Points, in no order, along strands that fork and pass close to each other.
In the rows, 128 means zero.
Two points are linked if the straight distance between their rows is under 46.2. Some points are linked to none.
<216>: [132  85 109 128 143 118  77  99 130]
<170>: [125 154 162 142 125 210 163 152 119]
<561>: [ 94 121 126 119  86 131 142  47 105]
<463>: [117 169 121 122 122  70 156 101 155]
<235>: [146 132 156  95  92 133 138 155  96]
<638>: [170 120 143  94 130 146 111 202  92]
<708>: [153 121 134  80 104 138 142 148 107]
<246>: [137 143 150 158 130 210 161 155 114]
<339>: [146 111 106  87 127 152 118 110 113]
<358>: [ 60 165 155 118  79 186 116 156 120]
<325>: [109 124 132 118 102  83 160 111 145]
<459>: [129 178  91 112 163 101 131  74 150]
<118>: [179 144  92 150 156  92 102 105 160]
<123>: [112 169  92 114 166 106 108  69 147]
<22>: [ 82 118 126 164 112 148 143 141  93]
<385>: [169  82 121 111 137 127 117 198 116]
<340>: [160 156  84 132 155 102 116 109 168]
<60>: [172 122 124 145 155  75  80  96 151]
<100>: [ 81 154 120 167 111  73 149 122 150]
<713>: [177  72 126 131 132 110  95 120 141]
<139>: [123 106 108 136 148  93  69  91 141]
<211>: [102 153 134 136 111  67 155 116 152]
<629>: [ 56 150 108 165 143 115 154 126 146]
<616>: [129 122 145 169 139 192 165 144 116]
<28>: [142 184  93 108 149  87 151  91 149]
<415>: [115 147  97 119 162 108  97  81 156]
<630>: [132  99 122 129 139  69  64  98 135]
<683>: [ 81 169 175 133 116 198 130 146 112]
<184>: [ 87 163 128 131  43 174 116 123 127]
<551>: [144 154  93 114 152 102 125 112 169]
<430>: [180  94 111 131 132 100 108 154 167]
<105>: [129 115 118  85 127 155 121  92 108]
<402>: [ 92 121 135 157 164 168 187 130 146]
<47>: [ 73 162 116 178 130  90 148 125 149]
<718>: [133 183 110 109 135  75 161 105 151]
<470>: [ 66 173 163 127 100 190 120 154 116]
<637>: [138  89 103 121 138 140  86 104 119]
<704>: [189 122 109 144 139  84 105 139 171]
<113>: [119 123  97 132 153 105  76  89 150]
<200>: [126 101 161 177 128 154 144 145 100]
<487>: [111 167 178 133 123 209 154 145 119]
<578>: [145 113 120  82 112 129 149 134 112]
<101>: [185 130 108 148 149  86  96 113 168]
<352>: [157 110 190 130 140 135 135 173  79]
<336>: [ 57 130 117 162 135 134 156 136 129]
<282>: [138 106 180 145 129 130 145 158  85]
<472>: [188  74 113 127 125 110 109 171 151]
<702>: [152 124 125 137 153  60  64  93 135]
<156>: [160  94 136 107 151 136 126 203  99]
<138>: [180  77 115 122 130 117 112 190 134]
<618>: [118 116 125  94 113 103 159 113 142]
<130>: [ 75 113 121 167 120 120 147 138 123]
<254>: [124 121 154 175 124 178 145 146  99]
<542>: [163 136 167  89 113 148 109 196  96]
<328>: [132  97 169 167 135 131 149 145 105]
<400>: [104 121 133  95 109 131 138  58 100]
<539>: [ 76 168 135 128  59 176 115 147 122]
<694>: [117 116 124  89 117 135 136  72 113]
<715>: [157 127 180 106 126 137 125 185  82]
<309>: [116 124 138 151 146 187 189 145 127]
<124>: [147  92 100 108 137 149 111 113 129]
<681>: [130 109 117  84 116 116 155 122 131]

A fork is a point with three links, a tip a point with one. Leave the first point through the second and follow the links. Name the first fork or tip that comes.
<459>; <28>: <211>
<637>; <124>: <561>
<124>; <637>: <139>
<539>; <358>: <616>
<681>; <578>: <235>
<551>; <340>: <101>
<100>; <47>: <22>

A fork is a point with three links. Follow the links from the first point to the second and name the forks in between, in order.
<352>; <246>: <616>
<681>; <718>: <211>
<105>; <630>: <139>
<385>; <60>: <101>
